A landscape with many peaks, sampled at points; each row gives a point and its height.
A climber steps from a point to the highest of its 2 nearest points, and stops where none of them is higher. Distance is the straight distance between rows; heights are no part of it.
kulad (h 758): [-14  50  31 -37  27 -40  -1  -2   4  22 -53   3  42  -6  -4   2  28 -23
  45  20   3 -17 -31  -6 -26  35  12   0  -2  60 -21  38   4 -28   0   5
  11 -18  -6  17 -45 -12]
rab (h 325): [ 54 -31 -17  13   6  30   3  -3  13 -24  49  -8 -29  23  -2   6 -11  19
 -24   5  -3  17  12   0  24 -33 -29  16 -13  -6  11 -37   4  11  -5  29
  -7   0  35 -14  28  17]
dufeg (h 537): [-13  39  23 -35  28 -46 -29  22  13  -8 -22  20  41 -30  16 -11   0 -32
  28  25  -6 -23  -1  18 -20  28  26 -29 -12  42  12  -5   2 -26  11  13
  10 -15 -24 -19  13 -33]
Fere (h 358): [ 19  16  26  -4 -29 -25  20  -2 -13   3   2  25 -15 -26 -16  21   2 -35
  32  23  39   2  10  -7  32  -2 -23  15  48  17  18  -5  10  49   0  24
  -8  -4  18 -11   6  32]
Pebe (h 224): [ 49  24 -26  33  18 -18   8   8 -14  12 -13  -3  -8  19 -11   8  37  16
  -4 -19   3 -11  22 -19 -40  23   2 -13 -23  26  24 -24  -8 -62   0   8
  29  -6 -21   2  38 -16]
puf (h 262): [-39  10 -32 -23  39 -46  -4 -13  -2  -6  15 -36  26  33   9 -12  26  15
 -47 -15 -49  23  -8  24  -7 -11  12  -1   3 -31 -25  14 -29 -49 -28 -16
  -1  20 -29 -17 -20 -71]
zarim (h 269): [ 24  19 -28  27  70 -21  42   0 -15   1  19 -21 -15  14 -16  -8  37   7
 -30 -13   7  25   9  -5  -2 -20 -17  15 -14   9   8   0 -38 -33  12  17
  11   8   5   3  22 -29]
kupen (h 402): [-16  29  18  24   9  12  38  16  -4  30 -35  23 -26 -40 -37  11  13  -2
   6 -24  19 -11  10 -16  -1  13   6   7  25  13  21  42  10  20  27 -10
   2   9   4  42   0  10]
lon (h 514): [-54  23 -12  -6  29 -12 -13  12  37  -7  24  -7  24 -24 -26  -9 -26   3
 -31   0   5  30 -28   9  44  -4  22  -4   5  21  37   0 -27 -12  -8  21
 -40  33   3 -13   8 -18]
vipo (h 399): [-45  -2 -14   3  22   8   5  19  20   0  31  35 -16 -40  -9 -12 -17   5
 -21 -18 -16  16  14  22  16  -5  11 -11  -7 -15  47   1 -12  14  10  -8
 -23  20  -2   7  47 -21]
pofi (h 473): [ 22 -19  22 -11 -32 -29 -26 -14 -11 -17  -2   0  -4   1  33   7   4 -26
  40  23   7 -13  16 -13 -12   6 -22 -15   6 -18 -25  -4   5  23  -2   1
  13 -18  12 -37  -7  14]
let (h 391): [-11  14  41 -21 -19 -29   9   3 -20  12 -12  32  19 -42  -3  19   6 -62
  49  10  45  -9  -5  -4  43  12 -20  15  37  21 -16  14   7  54  -1  11
 -15 -16   7   8  -5  29]
Pepok (h 252): [ 37  28 -11  -5   2 -59   1 -29 -11 -17  -8 -66  35  55   6   6  26  -4
  12  26   7  13 -16 -24 -27  11 -23  20   4  41 -44  -8 -21 -46 -14  20
  18 -13  -1 -25 -22  -6]
loran (h 570): [-21 -33  -2 -26 -32  15 -37 -22  44 -32  53 -15   3  -2   7   0 -63   0
 -25  21   0  17 -13  16  47 -23 -13   8   7 -14   6 -35  -7  25 -27  32
 -41  20  22 -33  -3  22]
nar (h 106): [-49  27  36   6  -3 -32   8   6   0   4 -31  35 -12 -46  -2   1  -8 -36
  36  -8   8 -20  15 -10  -1  26  -6 -14  26 -12   3  36 -12  24  18 -15
   5  -5  -3  -1   7  -7]
Nipos (h 368): [-15  31   0  30  33  13  33  18  -5  22 -10  29 -20 -32 -27   8  11   8
  -8  -6  -5   0  16  -5   0   8  28  -7   4  23  51  19  10 -12  34  -4
  -2  19  -6  36  23  -8]
sofep (h 555): [-52  28   1 -36  28 -37 -43  12  22  -8  -8  18  32 -29  12 -17 -16 -18
   9  11 -24  -6 -17  29  -1  11  38 -29 -12  12  17  -7  -8 -25  -4   0
  -7   6 -18 -32   5 -44]
tepo (h 220): [ 29 -39   5  36   3  43  20  11  -9   5  37  33 -65 -17  11 -14 -10   6
 -12 -33 -30 -11  29   6   4   1 -35 -22 -28 -32  10 -30   2   7  26 -35
  15  -7  17   4  49 -14]
razop (h 582): [-57  21 -27 -22  39  -9 -14   9  15   9  -3  -1  44  -5 -15  -1 -11   9
 -12   3 -10  22 -30  23  24 -13  50   9  -6  -6  22  13  -5 -15  -5   5
 -17  32 -10  11 -15  -9]
bom (h 172): [ 39 -48   4  25 -16  25  -3  -5  24 -18  54  33 -64 -20  11 -19 -27   8
 -16 -12 -27 -28  33  -6 -12   1 -34 -36 -17 -22  36 -45  -2   0  17  -7
   3  -4   7 -21  59  -4]
Rim (h 611): [ -1  38  18  11   9 -19 -12   6  24  18 -34  -5   3  -9 -11  -2   4   6
  12  15  10 -11 -21  -9 -29  25  26 -27 -16  48  22  -5   1 -43  15   5
   5   5  -4   0  -8  -7]
fiz (h 818): [ -8 -39   1 -16 -21  12 -24 -27  33 -32  45 -42 -14  13  17 -28 -29   1
 -30   2 -10  28 -18  -1  35 -26 -27  -7  14 -21 -19  -2 -18  15 -30  22
 -29  17  28 -30 -25  -1]
Kuloz (h 142): [ 55 -15 -29  41  16  24  11   6  16   1  41 -12 -37  13 -17  -6  -1  33
 -36 -21 -18   4   5 -10 -11  10 -10 -14 -37  43  54 -52 -17 -67  15   5
   0   3  11   4  56 -10]
Kot (h 504): [-73  -5  14  -4  -3  45  -8  16  35  21 -12  20   3 -47 -22  -9 -48   9
 -13 -30 -14  -3 -10   2  17   9  33  -5   2 -23  13  30   4  15  -4 -21
 -15  35 -17  18 -22  -1]
bapel (h 448): [-45  -1  11   9 -12  37   1  17  19   8   9  34  -6 -48 -16   4 -43  -2
 -12  -9   3  -6  14  12  16   0  21   1   3  -6  34  10   7  29  12  -6
 -28  30 -10  28  23  11]
Bizo (h 691): [-44  42  10  -6  41  -5   5  -7  11  50 -56 -16  28   6 -29   2  17  20
  24   8 -14 -15 -25 -12 -22   8  40  -1  -8   7   0  33   3 -48   8 -18
  11  17 -18  29 -59 -19]
mezif (h 723): [-26  50  18 -22  36 -25  11  -4 -19  44 -57 -12  38  21 -19  20  31   0
  50   8  -8 -18 -15  -5 -30  20  27  18   3  16 -29  49   6 -27   2 -22
  23 -11 -19  35 -65 -19]
maf (h 811): [  4  45  17 -49  19 -48  -8  -2   4   2 -28 -17  47  11   6   3  22 -34
  38  32  19  -5 -39  -5  -3  16   6  -4   6  71 -28  30   1 -16 -16  30
  -7 -21   2   5 -38  -7]
vado (h 464): [ -6  20  -9 -25   3 -13  16 -17 -36   2 -27 -31  39  45   9  17  32  -7
  24  13  17  33 -32 -14  -3 -16   2  47  29  -4 -66  58  -2  10  -6  -1
  -4 -14  11  31 -64  25]
zeleb (h 326): [ 52  -1  15  -9 -21 -27   9 -10 -32 -13   4  36  -7   3  -4  27  16 -24
  34  41  36 -11  19   2  19  -6 -15  16  27  17  14 -35  27  43 -13  28
   0 -16  22 -29  21  34]
Bav (h 244): [ 26  39 -35  28  57 -14  34   8 -15  18  -9  -8  -3  20 -29   7  45  16
 -25 -15   0   9  12 -15 -17   6   5   5 -17  26  33  -9 -20 -54  17   4
  23   1 -12  29  23 -21]
Bakoz (h 301): [-17  33   4 -17  23 -43 -19   7  25  -6  -5 -19  31 -10   3 -10  -1 -12
   3  32  18   9 -33   5  12   8  14 -11   0  45  11  -5 -23 -18   2  30
 -14  13   7 -27  -7 -11]
Vosi (h 565): [ 18  11  30   8 -32  -4 -27  11  19   4 -22   3   2 -23   0  -1 -13  -4
  26  15   8 -33 -12   6 -33  36  19 -36 -13  42  19 -12   5 -21  16   6
   7 -15 -13  -3  -7  10]
gefat (h 332): [-30   6 -30   5  48  29  37  30 -30  26  -1  35  14  -5 -13   9  12  15
 -14 -28 -20  12  18  29  13 -24  20  18 -20 -46  20  25  12  23  18 -29
  20  10  -8  43   8 -12]
zefi (h 186): [ 65  13 -13  50  11  -1   9  10  15   8  22 -10 -28  15 -23   2  17  28
 -22   0   7  -8   8 -26 -27  10   0 -16 -17  58  58 -35 -11 -62  15  23
   5  -4   0   4  44  -5]
pupel (h 416): [-21  16  15 -33  -1 -34  -8  -2 -11 -13 -13   4  33 -12  10   9  -3 -44
  44  26  21   8  -9   5  29   0 -10  11  21  14 -20  14  -6  38   1  13
  -8 -11  14 -11 -12   6]
Kinud (h 253): [ 47 -29   2  50   3  36  40  18 -34  11  13  28 -59  -5  -1  -8  14   2
  -1 -25  -2 -19  35 -10  -6  -1 -30  -5 -22 -23   1 -21  14   1  25 -31
  40 -18  -2  18  42  -6]
gotip (h 588): [ -4  -4  11 -21 -36  40 -17 -15  18  12 -27 -52  34  41   1  -6 -16  13
 -11  20  12   1 -70  -7  -4   0  31   8  -7  16 -34  22  19 -16  -9  11
 -11  12   4  30 -80  49]
zazu (h 278): [ 27 -10  -1   6 -32  26  16  11 -21  11  -2  35 -16  -6 -12  16  -8   3
   6  15  33 -10  28  13   8 -12  12  15   7  -1  33 -11  31  51   1   1
 -19   1  -2  15  32  36]
vago (h 302): [ -3  24  -5  17   0  21  28  23 -17  19   2  34  -7 -22 -28  23  -2  -5
  -5  15  29  14  19  15  17  -9  22  25  14  13  51   3  21  46  11   6
 -27   8  -5  30  37  26]
Fifat (h 446): [-12 -18  -7   2  16  36  35 -14 -10  10 -13 -31  -2  17   2 -17   6  11
 -20 -28   7  27 -25 -13  14 -23  -7  34   7 -31 -43  54  -8  20  -9 -16
  -3  11  15  40 -49  20]
luzo (h 595): [ 36 -16  28 -23 -57  16  -6  -9 -11   1 -26   5   0  10  -2  27 -10 -16
  30  27  41 -16 -17   8  17  -1 -10  23  24  16 -12  -7  34  59  -7  17
 -12 -19  12   9 -28  66]
Sigo (h 261): [ 62  -4 -15  29  19 -12  26   8 -29 -16  26  20 -33   9  -6   9  32  -1
   5   5  10  -1  39 -15  -2 -21 -35  12  10   4  16 -32   2  13  -2  27
  11 -15  16 -21  51  -1]
kebog (h 248): [-23   3 -37  -8  60 -56  22  -9 -17 -17  26 -20  11  21  18  -9  30  -3
 -31 -24 -43  21  33  17  -6 -13 -10  13   4 -34 -26  12 -52 -30 -18 -14
  14   5 -21 -25   6 -78]
ved (h 439): [-11  10  53  18 -35  10  29  11  -8  31 -51  31 -36 -31 -17  10  -1 -14
  35 -20  29 -27   3 -27   1  25  -5   0  27   4   1  43  14  33  20 -12
   4  -2  -1  31 -20  36]
sevo (h 523): [  2  -7  32   2 -38  -3 -19  10  10  -3 -13  28 -15 -32  17   5 -20  -8
  29  15  12 -36  13  13 -29  20   7 -26  -1   5  18 -21  17  26  15  -3
   7 -14 -16  -8  15  21]
doz (h 442): [-36  17   1 -22  -2 -14  -8   3   2 -16   8   5  38 -23  -4  14 -18 -29
  15  24  35  22 -14  20  49 -14   3  32  20  12   3  -8  -1  48  -5  22
 -28  -2  12  -1   0  25]
rusug (h 423): [  5  -7  24   3  -9 -39   1 -28  -6 -24  -2 -18 -28   0  17  -6  23 -18
  30   5   8  -3   5 -31  -9   2 -45  -9  29 -10 -26  27 -34   7   5   3
  10  -6  20 -27 -23  -3]
dubo (h 327): [ -1 -24 -39  18  47  -1   0  11   2   6  41   9 -23  -8  -5 -15  11  17
 -52 -42 -50  23  15  20  -6  16  -9 -27 -36  -7  37 -47 -22 -49   5 -20
   7  -4  -7  -7  57 -50]
zuvo (h 519): [  9  27  28 -47  23 -69 -18  11 -12 -19 -14  17  41 -15  25  11  14 -50
  41  34   6 -18   6   3 -12  22   0 -10   6  43  -9  -2   3   5   2  20
  15 -36  -8 -23  13 -21]
lile (h 557): [  5 -28   5   5   0  35  24 -13  -1  -8  18 -16 -24   6  16 -15   1  -4
 -10 -18   9  22  -1 -14  37 -33 -32  19   4 -32 -33  31 -14  42  -8  -5
   0   6  36  10 -21  18]
bepeb (h 292): [ 82   5   8  23  -9 -30  24  -4 -41  -2   8  20 -30  19  -3  26  39 -13
  24  20  19  -5  33 -30  -3  -5 -32  13  29  12   5 -31  12  18 -11  24
  25 -21  16 -33  32  12]
buvit (h 488): [-27 -12 -20 -26 -11  -9 -24  -8  17 -36  38  -5  24  -3   5  -2 -34 -14
  -7  32  20  30  -7  17  48 -26  -9  19   6 -11   7 -27  -6  41 -20  32
 -34  16  29 -31   6  13]
Kap (h 587): [-14 -29  -5   0  16 -11  15 -17 -10 -16  18  -4 -16  -2  31 -24  20 -11
  -9 -16 -30   7  26  -6  -5 -18 -34  -5   6 -55 -44  29 -33  16  -5 -32
  16   4   5 -14  -4 -42]
Pizin (h 99): [-65  26  28 -16   4  -7  -4  20  -5  17 -52  39  23 -34   0   4  -8 -19
  46  -7   9 -16  -3  13  10  11  21   6  16 -14  -9  42  13  34  14 -30
   4  -2  -6  18 -24   0]
zokof (h 138): [ 21 -30   5  23 -13  -7 -17   7  14 -15  29  22 -38 -17  10 -11  -5  -3
  -3 -14 -21 -22  28 -13 -24   9 -26 -35 -15 -14  22 -30  -9 -13  17  -6
  15  -5  -5 -36  45 -17]
vima (h 346): [-23  23 -22  20  53  27  33  22 -13  30  -9  37   5 -25 -24  13  13  15
 -17 -16 -17   3  25  12   3  -8  32   3  -8 -17  46  18  26  -1  24  -9
   3  13 -21  52  25  -8]
nogu (h 356): [ 62 -19  13  40 -32  45  13  13   4  19  -6   6 -55   5 -17  14  -2  21
  -8  -9  13 -30  21 -17 -25  15   3 -15 -10  26  41 -16  22 -14  18  10
  14 -14  -9  25  19  31]
fel (h 680): [-50   1 -40 -23   5   0 -36   8  27 -10  35  14  44 -17  -9   6 -49   7
 -28  21   4  30 -18  49  32 -12  39   8 -13  10  52 -37   2   9 -10  19
 -52  27  -6  -7  28  -1]
Bege (h 485): [-11 -18  12  -6 -36  -1 -24  -3   1 -18  -5  23  -4 -16  19   5 -18 -14
  16   3   8 -19  18   0  -7  -1  -4  -7   2 -26 -10   0   4  39   0 -13
   6  -7   1 -15   4  20]
rogom (h 550): [-68  12   2 -15  25   5 -18   9  28  18 -20   5  16 -26 -14 -11 -12  12
  -5 -13 -23   6 -21  12   6   4  38  -9  -3 -13  15  25  -2 -15   1  -5
  -7  32 -14   4 -27 -23]
vudaf (h 277): [ 31 -11 -10  41  25  35  58  20 -57  35 -10  24 -34  -9 -13  10  25   9
  -7 -32   3  -7  36   1 -10 -10  -9   6 -13 -19  -1  -6  18  10  24 -37
  36 -20  -2  41  38  -2]
nuz (h 622): [ -8 -12  21 -47 -49  20 -20   2   0   7 -24   8  42 -16  10  12 -28 -22
  27  27  39 -14 -18  27  21   7  11  22   6  13 -22   0  36  55 -16  12
 -31 -14  -2  24 -30  55]
Katu (h 496): [ 26 -24  -2  23  20  -4  27 -12 -20  -9  16  -8 -40  -2  14 -14  26   0
  -6 -13  -8   4  23 -22   0 -17 -52  10  -2 -25 -31   9 -20   4   5  -8
  25  -7  22  -4   4 -16]
rof (h 672): [-24 -41 -21  -7   1  -6  -2 -17  -9 -17  29 -13  -3  17  35 -39   4   6
 -36 -29 -45  24   7   7  -9 -22 -28  -6   1 -64 -55  22 -17  -4 -20 -35
   9   3 -13 -13 -15 -43]
buno (h 797): [-17   7  -1   1  -8  36   1   9  -2   0 -23  11   6  -6 -13   7  -7   4
   1 -13  21   6  -6   1   6  -9  20  17   3 -13   3  29  18  33   1  -9
  -9  10  -5  31 -22  32]
levem (h 361): [-15 -10 -21  20  26  21   2  20  14  13  31  30 -21 -23  -6  -9  -5  17
 -31 -26 -38   2  10  16 -11  14  17 -23 -26  -4  57 -14  -5 -25  17 -19
  -8   2 -11  12  55 -30]
meved (h 441): [-74  16  -6 -20  34  -7 -20   4  52   3  22 -25  25 -15 -29 -22 -18  21
 -55 -13 -22  40 -50  15  43 -11  21 -24   6  13  21   6 -24 -31 -17  13
 -43  44  -6 -22 -19 -47]
Luf (h 414): [ 36  -9  31  29 -33  25  16   9  10   9   8  17 -60 -23  -6   8  -9   4
   9  -7  16 -25  20 -16 -12   9 -11 -20   5  18  36 -13  12  11  28   9
   1  -5  -1   3  25  21]
Bem (h 287): [-27   3 -26 -25   4 -48 -20 -35  -1 -24  23 -59  39  40  14 -35  11  10
 -50   7 -47  39 -37  11  -5 -15  -9  -1  16 -23 -47   7 -33 -39 -29   2
 -20  16 -24 -40 -32 -50]
Vil (h 429): [ -6  -4  -7 -29 -28 -15  -4 -17 -36 -20  -6 -21  42  41  27  17  12 -14
  29  25  -2  24 -10   0  -5 -20 -12  37  22 -11 -72  30   2  36  -8   1
  -4 -20  14  -7 -36  19]
Munok (h 428): [ 29  -1  13  14  20 -37  36 -25 -26 -11  -3 -13 -36   8  -2   7  45 -14
  17   6  14   3  24 -37  -9 -11 -51   8  30  -4 -18  27 -31  11   6   6
  16  -9  29 -11 -10  -8]
zufan (h 589): [-24 -30 -33 -16 -12 -25 -17 -17  -8 -25  29 -34   1  27  31 -46   2  11
 -38 -25 -65  21   5  11 -21  -7 -28 -17  12 -43 -47   1 -17 -28 -34 -27
  -1  -4 -26 -41  -8 -65]
tilu (h 511): [ -6 -28 -32 -26 -56 -20 -40 -26  -8 -32  12 -42  30  37  38 -32 -11  21
  -7  -9 -56   5   8  -5 -33  12 -15 -12  -6 -30 -63  -7  -6 -42 -38 -29
  15  -4 -31 -52  -5 -37]
kiku (h 95): [-50  15  25 -46   8 -26 -22  18  -2   3 -40  31  41 -23  27   7  -5 -23
  51  13 -15 -26   9  23 -16  16  29  -4   1  -8 -28  32  21  23   8 -26
  12 -22 -27   3 -20 -17]
bisan (h 527): [  0  -5 -12  -1 -22   8 -27   0  -6  -5 -17 -16  20  32  13   6  -7   5
   5   0   9   4 -14   7 -23   1  14   3 -14 -12 -25   4   8 -11 -13  -3
   7  -3 -11   1 -19  13]
Kepo (h 654): [-35  38  19  -4  24  -1 -19   6  23  28 -48  -6  25  -8 -28  -3   1   8
  15  10  -3 -23 -28   0 -17  20  42 -14  -9  31  28  13  13 -47  21  -5
   3  15 -15  18 -37 -15]
tuser (h 696): [-27 -13  20  -9 -49  40 -14  -3  -2   0 -35   2  17   2   7   8 -24  -8
  26   1  13 -16 -18   9   5   3  15  11   5 -18 -35  27  24  46  -3 -10
  -9  -7   0  27 -49  57]
lam (h 384): [  6  -7   2  21  20  54  53 -14  -6  21 -15 -44 -29  13 -16  -6   6  16
 -22 -27  19  15 -32 -20  11 -14  -4  29   2  -1 -31  48  -8  -8   9 -10
   8  13  20  60 -55  23]
vezif (h 569): [ 48 -18  43   4 -53   7  21  -3 -19  14 -16  32 -39  -3  -6  15  13 -18
  39  12  35 -28  19 -24   1   7 -29   4  37 -13  -1  -4  24  61   4  -3
  11 -19  16  -2  -6  38]
Mabe (h 124): [ -4 -13  12   8  -9 -30 -12   8   1 -15  -1  26 -31 -25  15 -14   1 -16
  17  -4 -14 -22  33 -10 -38  13 -11 -34  -5 -29   6  -4 -16  -1  15 -16
  20  -7  -6 -32  27 -30]
tete (h 556): [-16  -3 -11  -8 -15  -2 -40   7   8  -5  -8   7  35   4  16   8 -21   7
   3   4 -11  -6  -9  20 -28  15  36 -10 -26  -9   6 -20  12 -16  -3  -8
  10  -6 -22  -6   1   0]
sasa (h 515): [ 10  17 -11 -13 -19  22   5 -21 -15  13 -25 -48  44  59  -7   5   8  15
   2  15  20  20 -54 -14  -2 -15  13  46  11  10 -50  39  10  -5 -14  11
 -16  -3  12  42 -73  47]
Vumo (h 320): [-23 -11 -27  16  50  20  31  12 -28  14  -3   8  -4   1   3  -3  17  16
 -21 -41 -20  11  27  10  -3 -16   6  14 -23 -50 -12  25  -6  -8   6 -39
  30  -1 -12  33  -1 -25]
Dibe (h 114): [-32  -3  36  -4 -10 -32   4   4  -8  -1 -30  31 -23 -24  27 -11   5 -30
  33  -8 -13 -27  33 -20 -26  19 -11 -27  12 -41 -17  37 -23  25  17 -34
  20  -4  -1 -13   0 -21]
Nukip (h 415): [ 44  -4 -16  34 -12  49   9  12  -1  19  -5 -10  -9  27 -27  14   1  32
 -32 -10  24  -1  -5 -12 -19  -4  23   2 -22  31  31 -14  19 -28   5  11
   9  -2  -2  36   8  36]
Pabez (h 679): [-23   3  17  -3 -20  44  -9  -1  23  18 -29 -29   5  13 -19   5 -26  14
  -8   1  19   2 -37 -14   2   1  31   4   2  16  -4  23  13   4  -1   7
 -13  16   3  31 -46  37]
Lep (h 50): [ 69 -44 -51  21 -15  60 -12 -12   2 -17  48 -32 -22  50   2   0 -14  44
 -33 -28 -24   8  10   7  20 -14 -30  20 -37  -9 -12 -66  17 -34 -23   4
   2 -12  32  -3  32   6]
kof (h 18): [ 76 -39 -29  19 -26  55   1 -11 -17 -26  32  -6 -20  45  17   4  -2  36
  -8 -21  -7  -6  26  -3  12 -23 -34  20 -16 -32 -32 -50  20 -13 -21  -3
  14 -18  22  -9  26  17]
nud (h 398): [ 36 -23 -12   4 -61  13 -38  -4 -17 -24 -11  -5  12  26  27  13  -9   5
  25   7  -1 -28  27   0 -28   5  -8  -1 -13 -26 -30 -34  25   2 -17  -8
  23 -28 -13 -28  13  15]
zar (h 297): [  5  -1 -35  21  67 -24  23  -2  -2  -5  36 -14 -18   1  -4 -15  34  11
 -35 -22 -26  21  19   1  -2   1 -17  -7 -27   3  15 -28 -45 -47   4  -5
  17   4   0  -6  34 -56]
lotif (h 481): [ 29 -13 -23  11 -13  32 -13   2  -2   8  -5 -28  11  38  -5   9   1  26
 -23   1  20  10 -13  -3 -10 -18  19  20 -19  -5  -7  -1   9  -3 -11   7
   5  -5  -4  24 -16  34]
bunus (h 335): [ -8  26 -13  27  10  15  13  23   7  15  13  26  -3 -29 -21  22   0   7
  -7  14  10  -2  12  16  -3   8  40  -9   9  42  73 -13  23  -3  23  10
 -27  12 -10  23  45   8]
Kiza (h 330): [ 33  11   6  25  30  29  48  -4  -5  30 -26 -20 -35   9 -26   6  27  14
 -16 -21  25   9 -18 -33  -2  -6   0  15  -6  21   0  35  -7 -16  14  -9
  12  -2  11  55 -28  20]
pugok (h 322): [ 72 -22  22   6 -42 -11  -9  -4 -25 -15  17  41 -10  10  16  28   1 -14
  41  41  20 -33  39   0 -15   9 -27  -2  23 -12   4 -59  36  31 -11  17
  18 -27   5 -52  35  33]
rufak (h 92): [ 57 -43 -29  28   3  34  -2 -11  19  -8  50 -34 -38  33  -5 -14 -11  44
 -42 -34 -23  11  -5  -7   8   1 -33  -3 -38  19  12 -58 -14 -57 -12   4
  -2   0  12  -9  26  -3]
lim (h 265): [ 41 -33  -3   8 -29  44  -4   1   4 -12  27  13 -32   7  -1   6 -21  16
 -14   8  11 -12  20   7   9 -26 -19  15  -4 -20  16 -27  18  37   2   6
  -9  -4  18  -1  21  33]
Sal (h 816): [  2 -30  22  -2  -1  11  13 -29  18 -27  42 -25 -33  -1  12 -27 -15 -15
 -14 -12  -4  24   2 -18  50 -23 -59  12  30 -34 -30   8 -27  34 -12  13
  -8  17  50 -30 -18   1]
zapi (h 624): [-50  16 -43 -36  29   1 -37  12  24  -1  13  -3  69  10  -5   6 -26  12
 -31  22  -1  31 -40  43  30 -22  54   5 -22   9  31 -24   4  -7 -16  18
 -38  26  -6   1  -4   5]
kez (h 276): [ 10  24   9  -2   4 -45 -15 -18  14 -13 -12 -43  25  18  10 -11  17  -6
  13  28   8   0 -36 -14 -21  15  -1 -12  -6  43 -25  -6 -20 -41  -8  25
   0  -8   5 -24 -25   0]
rol (h 482): [ 17  -2  57  23 -45  12  27   9   5  15 -19  28 -48 -33  -8   3  -3 -19
  33 -10  24 -32  19 -17  -6  18 -18 -21  24   7  18  17   7  37  26  -4
   8  -6  -1   9   6  33]
nera (h 378): [-60  21   1 -33  12 -20 -35 -18  43  -9  14 -55  41   5 -11 -22 -16  10
 -49  11 -17  30 -72  12  37  -3  22 -23   8  20 -10  -1 -20 -33 -24  14
 -50  34   2 -37 -42 -39]
Mogen (h 324): [-37  -2  -2 -32 -13 -21 -26 -35  20 -21   5 -65  32  23   5 -34  -2  15
 -45  10 -27  34 -73   7  10  -9   7   0  15  -8 -42  17 -18 -25 -20   8
 -35  30  -5 -34 -55 -19]
fovug (h 626): [-53  20 -18 -21   9 -12 -30  20  31  -2  25  27  26 -34  -4   0 -38   1
 -17  12 -15   7  -6  45  16   8  45 -12 -10  14  65 -31   4  -6   3   9
 -37  18 -22  -3  37 -11]
Mol (h 404): [ 39 -17 -26  17  -3  34  -5 -10  17 -13  28 -31  -7  44  -7   0  -7  26
 -31  -1  14  16 -12  -5  11 -33  -5  18 -15  11   9 -22   6  -1 -11  24
  -9   7  21   8   1  26]
Fub (h 305): [-20  -2  -6  17  39  -6  25   2 -13  16 -22   7 -13 -11  12  -4  27  10
  -5 -38 -26 -13  33 -12 -23   5   3  -5 -16 -42 -29  40 -22 -17   8 -44
  36  -3 -26  23  -2 -39]
fifaf (h 690): [ 29 -25  44 -12 -80  26   3  -9  -8  18 -27  26 -20  -6   3  22 -23 -21
  37  13  38 -39   9  -3  13  13 -10   4  28  -7 -18  -4  32  72   4   7
  -8 -10   2  12 -21  68]
gado (h 445): [ 22 -24 -28  -6 -64   9 -27 -18 -14 -29   2 -29  12  39  40  -6  -1  13
  20 -15 -27  -4  30 -18 -30   7 -17  -1  -8 -27 -59  -9  13 -20 -24 -16
  34  -8 -17 -31   2  -7]
gil (h 296): [ 23   7  -4  31  28  39  55  12 -35  42 -38  12 -26  -6 -24  12  32  17
  -8 -33  11   0  17 -15 -21  -1   8   4  -9   0   7  22  20 -10  21 -23
  32  -7  -7  60  -6   3]
tulub (h 329): [-44  36  17 -33  33 -35 -27  -3  46   1   1 -35  49  -7 -14 -20 -16  -5
 -20  27   4   8 -62   5  37  13  27 -17  -5  55   6  -6 -28 -43 -12  29
 -35  24   5 -30 -18 -23]
keba (h 502): [  8   4  18 -24  -2 -60 -24  -4 -24 -24  -3   6  25   8  33  17  15 -38
  42  36  -2 -14  21  -4 -21  21 -17 -15   6   4 -29  -8  -1  17   1   1
  27 -34   2 -45  12 -16]
Tilin (h 357): [ 69 -26  -4  14 -54  10 -18   2 -21 -29   3  23 -16  21  19  23  -2  13
  22  14   9 -40  50  -2 -19   7 -24  -2  -3 -22  -2 -57  35   9 -21   9
  22 -31  -5 -35  46  20]
femud (h 586): [-32   0  -7 -10  -5 -19 -37  14  20  -5   6  32  12 -29  14  -4 -24  -6
   5  13 -15  -7   0  26  -9  13  26 -20 -18 -10  34 -24   3   3   3  -3
 -13   1 -19 -23  31 -11]

Call two points neighbours if one is among the 2 nearest of the other. Go from one point of each pair to the other, from neighbour to neighbour, staying as high as possible. Name the lowest point that can't be avoided.
fel / maf: pofi
Nipos / fel: nogu
maf / rof: rusug
rol / fiz: pupel
fifaf / buno: luzo

Where does a climber stop that starts at each point below?
nar: fiz
Lep: fel
Vosi: maf
Kinud: fiz
zeleb: fiz
pugok: rof
Vil: buno
kebog: fel
zarim: fel
rusug: fel

For each start below, name every point that the climber comes to, in order.
Bege: sevo, Vosi, Rim, Kepo, Bizo, mezif, kulad, maf
Bakoz: tulub, nera, meved, lon, razop, zapi, fel
Pizin: nar, Dibe, Mabe, zokof, bom, tepo, Kinud, vudaf, gil, Kiza, lam, Fifat, lile, Sal, fiz
bepeb: zeleb, Fere, let, pupel, doz, buvit, loran, fiz
